A landscape with many valleys, sampled at points; each row gives a point and its height.
From any point a ball rolls to the lowest of the 2 points nearest to it. It stops when none of these is lower. Distance is the straight distance between rows; heights are no part of it.
lobu h=321: [-9 -14 -2 6 -11 7 -6 -18 -15 -6 12 8 10 -2 13 -17 -1 7 -5 4 -12 7 -25 -35 16 -4 17]
sogig h=182: [-18 27 13 21 -28 17 -4 53 -10 -27 -11 1 26 43 -10 48 0 -12 3 -4 -10 -25 23 29 -16 -3 8]
Tuma h=545: [31 42 18 38 -9 20 -32 43 45 -11 -28 26 -29 -11 -18 13 -8 28 11 7 -36 -13 13 9 -4 -35 -19]
Zeg h=499: [17 -7 15 43 -29 -22 -23 44 25 -15 1 30 -32 -6 23 19 -10 37 0 -6 -39 24 -5 -46 15 -36 -3]
Kol h=677: [-19 -42 7 21 4 -4 -23 -29 -55 -16 52 -14 8 -10 54 -1 -3 -10 -6 -23 4 -5 11 -8 30 11 13]
gugos h=524: [-7 -23 -15 -13 1 33 -12 -54 -34 -8 1 6 33 1 -36 -24 26 -13 -14 10 -22 -13 -55 -34 15 22 21]
feti h=546: [44 -9 6 13 24 -35 -3 7 57 -17 -8 17 -45 -11 4 -2 -18 16 3 13 -13 -4 -5 -42 0 -44 -34]
Muda h=685: [15 0 -24 2 -1 -14 -25 2 -24 5 -2 9 43 3 -5 43 29 -24 -42 1 1 -29 22 3 25 -16 4]
kun h=720: [0 29 2 3 -11 73 -13 5 7 -14 -28 -6 14 13 -45 -3 12 -20 8 11 -39 41 -25 -14 -33 21 17]
fem h=630: [-9 -29 0 -33 18 0 13 -40 -6 10 7 -1 -17 -17 7 -42 -18 -1 9 6 14 11 -30 -15 7 17 3]
vanu h=678: [9 31 27 -2 30 19 -14 -2 56 -12 -25 2 -19 2 -12 -20 -32 16 37 5 12 -45 25 62 -41 -2 -31]
Mono h=656: [0 -49 -20 3 17 -55 16 -4 7 -18 -1 29 -4 21 12 12 4 33 -15 19 1 -43 -25 -51 20 -35 -6]
Lari h=574: [-10 -29 -11 -21 16 1 -5 -52 -20 -19 -14 16 17 9 -32 -44 16 7 -7 21 -2 -37 -66 -29 6 11 16]
Fitu h=466: [-11 35 22 30 -36 5 22 47 31 -5 -24 17 -2 26 -9 9 -13 29 23 -1 -5 -18 27 24 -21 -32 -9]
ferim h=602: [45 42 -30 -6 25 -2 24 13 41 44 -32 -1 -20 -31 -33 -8 15 23 -4 12 7 -4 3 21 -18 -17 -21]
voba h=771: [-17 -15 -14 25 -17 -15 -2 6 -45 -5 13 -2 46 21 29 28 19 -2 -28 -9 -4 -14 5 -8 16 -12 22]
Lur h=752: [-1 4 -22 16 -9 -31 10 25 -16 16 6 7 32 4 12 36 20 2 -33 -5 14 -14 28 0 17 -24 7]
zuzar h=481: [-19 -37 -3 9 -6 -66 38 25 13 0 5 8 -5 29 40 17 -10 33 3 3 30 -19 14 -23 -7 -36 -9]
kunur h=465: [1 10 -4 -8 -5 14 -2 -17 -12 16 26 -18 15 -27 2 -14 1 -19 -11 -13 6 37 5 -4 12 22 6]
gusat h=654: [-40 -24 58 13 -18 -26 -3 0 -7 -36 23 -1 -22 21 53 -26 -35 2 27 -19 18 10 29 10 -12 6 13]
Filod h=605: [5 2 -2 -30 11 -49 22 13 24 29 15 -19 -37 7 21 6 -11 14 27 -2 48 0 21 31 -10 6 -24]
lumo h=404: [9 2 -21 -6 -1 -13 14 -1 1 15 2 6 9 -8 1 -8 10 13 -17 4 3 8 -13 -27 15 -16 3]
lusu h=736: [10 24 -10 14 -26 52 -10 23 -3 -8 -42 13 15 11 -52 16 30 -7 -14 12 -51 30 -35 -25 -19 -5 21]
Tidis h=487: [-21 13 1 -11 -15 -30 43 21 15 19 -22 0 16 27 5 -8 -3 19 15 3 36 -8 5 18 -26 -9 0]
pevuv h=479: [-5 -14 -17 -12 -8 50 -10 -57 -39 9 14 -13 41 -12 -20 -11 17 -34 -13 -4 -23 24 -25 -26 14 39 15]
Tofot h=560: [-14 16 -6 -31 -1 -33 30 16 19 39 -4 -16 -8 24 8 3 0 18 30 1 52 -12 18 52 -24 11 -13]
pire h=569: [-15 -37 -15 23 -1 -58 23 25 -2 -8 9 22 3 23 35 28 2 34 -18 8 8 -27 8 -39 17 -41 1]
dit h=446: [-7 -18 39 34 -32 32 -68 12 -27 -18 23 1 -6 -21 31 35 -3 0 2 -23 -35 42 -6 -16 7 20 12]
makif h=513: [10 50 17 34 -26 30 1 47 34 -7 -24 20 -13 8 -26 26 -13 28 10 4 -24 -21 26 35 -12 -33 -20]
Tego h=389: [4 37 -23 11 -17 20 29 26 -2 14 -37 13 28 13 -47 12 26 -7 -27 8 -16 4 -6 -7 -5 -21 17]
gik h=564: [40 23 8 24 4 -6 -19 25 56 -10 -16 18 -37 -17 -5 -8 -13 21 9 9 -20 -2 10 -17 -4 -36 -22]
Podig h=619: [40 47 -10 5 16 7 20 16 55 27 -23 -4 -28 -32 -25 -11 -8 31 16 4 3 -11 20 35 -25 -16 -36]
fid h=661: [-2 4 25 -38 46 0 -42 -16 21 -10 13 -19 -14 -17 10 -16 -25 -31 20 -7 39 -14 25 59 3 33 -15]
gaduv h=645: [-20 -38 26 -22 8 -46 30 -15 -14 -1 41 -20 -52 -18 47 -17 -27 -8 15 -21 28 24 25 13 3 23 -7]
bov h=491: [30 -12 -44 -41 28 -23 8 -29 -8 37 9 -3 -9 -18 -6 -2 21 7 -15 12 15 0 -34 -10 22 6 -6]
falas h=581: [35 41 -30 -28 33 3 8 -4 30 49 -27 -16 -14 -22 -29 -13 17 9 5 10 15 2 -6 37 -20 9 -17]
bis h=715: [-26 -32 -11 15 -4 -14 6 -21 -57 -4 32 -15 34 12 42 5 10 0 -16 -16 14 -15 -6 -7 18 3 22]
zokez h=482: [-6 16 -21 12 -23 -1 28 12 -9 15 -17 12 28 9 -15 0 21 9 -29 6 -15 14 -18 -29 7 -21 21]
govuv h=667: [-32 -39 39 12 -13 -32 -5 -1 -7 -37 14 8 -13 27 52 -22 -37 10 22 -3 13 -7 1 -15 -7 -6 12]
Kud h=632: [1 -15 30 -20 8 -42 13 3 20 -6 25 -13 -44 -6 34 -14 -34 1 25 -18 36 11 29 18 -5 7 -21]
vib h=467: [-2 -4 31 36 -32 8 -44 26 -2 -11 15 12 -19 -12 28 16 -8 20 4 -14 -31 35 -3 -29 9 -9 8]
fala h=592: [22 -36 -27 -20 22 -40 41 -24 5 24 16 -2 -39 -9 6 5 -1 18 -3 4 3 -1 -47 -45 23 -14 -23]
dos h=671: [4 14 29 -23 35 4 -18 -10 46 -9 -9 -9 -27 -7 2 -30 -33 -4 39 -3 31 -20 24 59 -20 15 -27]
Rine h=478: [31 11 -17 -9 23 -6 -15 -6 18 6 -15 13 4 -14 -21 -2 21 5 -25 16 1 -12 -7 -11 10 -22 -3]
daliv h=662: [-22 -51 22 16 3 -1 -6 -28 -40 -14 56 -11 -25 -30 48 -17 -16 -8 4 -17 -1 15 16 -21 27 20 8]
tatud h=426: [-32 -39 28 38 -29 44 -36 -19 -54 -11 30 -5 2 -9 31 14 1 -3 10 -16 -33 39 -11 -26 12 30 24]
kab h=550: [13 -26 -50 -25 15 -47 43 -9 -13 38 15 -1 -11 -3 7 13 17 27 -14 8 15 -5 -34 -30 25 -14 -8]
laz h=698: [8 43 2 -9 22 50 -12 10 20 -30 -30 -9 21 23 -44 5 1 -25 11 8 -8 -30 6 42 -31 13 -7]
zek h=295: [15 38 -32 -1 -12 36 26 23 -15 0 -35 -5 39 23 -57 27 29 -36 -25 5 -15 -3 9 12 -12 -2 12]
ziv h=686: [3 34 27 -5 26 36 -35 4 38 -30 -21 -3 1 13 -20 -8 -15 -10 23 8 2 -37 14 47 -24 7 -16]
Turoz h=536: [27 26 -31 -41 22 5 -9 -20 -3 37 -6 -23 30 -12 -22 10 25 -33 -16 -2 20 -2 1 42 5 23 -8]
bazaf h=643: [-16 -20 8 -39 19 -1 6 -31 -10 14 22 -18 -25 -35 13 -33 -18 -22 10 -4 20 33 0 17 11 38 -1]
Govak h=710: [7 42 3 -2 17 61 -8 -3 27 -18 -42 -7 8 10 -51 -25 7 -15 8 10 -27 5 -18 12 -43 12 7]
tes h=157: [-10 31 -14 -2 -21 33 18 28 -21 -21 -18 -15 44 37 -31 19 13 -31 -6 -1 -12 4 0 9 -23 14 18]
zova h=625: [27 -2 -26 4 -4 0 -35 -3 -23 -2 -22 22 39 11 -35 41 39 -35 -54 5 -21 -30 11 -3 26 -20 6]
lut h=540: [24 19 -22 3 9 5 -9 5 2 6 -32 25 21 -1 -46 14 35 -6 -41 18 -13 -15 -6 -9 11 -28 11]
guli h=561: [33 40 -29 -33 39 16 -12 -11 21 40 -17 -21 5 -20 -32 5 19 -14 1 6 17 -15 6 61 -12 21 -18]
nitap h=373: [-23 27 13 21 -25 -7 15 46 11 -7 -14 11 19 31 -4 26 -3 10 5 2 12 -29 29 24 -11 -22 1]
nazum h=526: [30 -13 5 35 -8 -38 0 26 46 -18 -4 26 -40 -2 15 10 -18 27 0 6 -31 9 -8 -57 13 -52 -22]
datad h=653: [-25 -45 17 -9 1 -19 36 -27 -31 5 50 -22 -44 -37 39 -24 -18 -6 9 -19 11 38 17 -6 13 29 1]
Kefek h=400: [-7 -12 0 -1 -15 -53 49 23 18 13 0 1 -10 21 26 -5 -12 30 14 -6 30 5 11 -9 -15 -25 -9]
Viz h=666: [-49 -13 67 5 -21 10 -15 -4 0 -36 9 -2 -24 12 27 -34 -37 -17 34 -14 1 31 25 17 -20 23 14]
mozu h=391: [-33 -25 7 29 -26 25 -9 -22 -51 -4 25 -5 18 4 25 -4 4 2 -3 -9 -21 20 -20 -33 10 17 28]
rul h=500: [5 18 -20 -29 3 8 6 -15 -13 31 14 -26 30 -14 -5 -1 12 -23 -12 -15 19 21 2 23 8 24 1]
Las h=608: [-12 -37 -13 -35 20 -6 16 -51 -17 2 -8 9 -3 1 -7 -48 0 10 9 17 13 -22 -62 -21 5 19 9]
Mek h=652: [-19 -16 25 -44 32 3 -24 -27 3 -7 19 -20 -23 -38 14 -33 -27 -38 15 -7 25 21 20 44 11 45 -3]
Tif h=438: [-7 -7 6 17 -21 31 -20 -27 -30 14 39 -14 6 -36 10 -6 1 -17 -8 -8 -18 51 8 -24 18 28 9]
Nada h=454: [-18 -27 6 8 -11 53 -28 -52 -42 8 28 -5 14 -32 -2 -10 2 -25 -2 -1 -29 36 -8 -34 27 42 16]
bokup h=330: [-12 19 -13 9 -23 23 2 52 -35 -45 -21 -5 38 56 -26 47 6 -35 4 4 -10 -28 16 22 -27 18 12]

Call two points neighbours if one is among the 2 nearest of the other. Go from one point of each pair to the other, from neighbour to neighbour, staying as low as possible. Name the highest point that can't be avoided.
sogig, Kefek: voba
lobu, Tif: lusu
lobu, sogig: zokez
sogig, tes: bokup

For each start below, name the point where the ball stops.
feti: lobu
kun: Tif
Lur: tes
gik: sogig
dos: Tif
voba: Kefek
ferim: Tif
Kud: Kefek
Podig: Tif
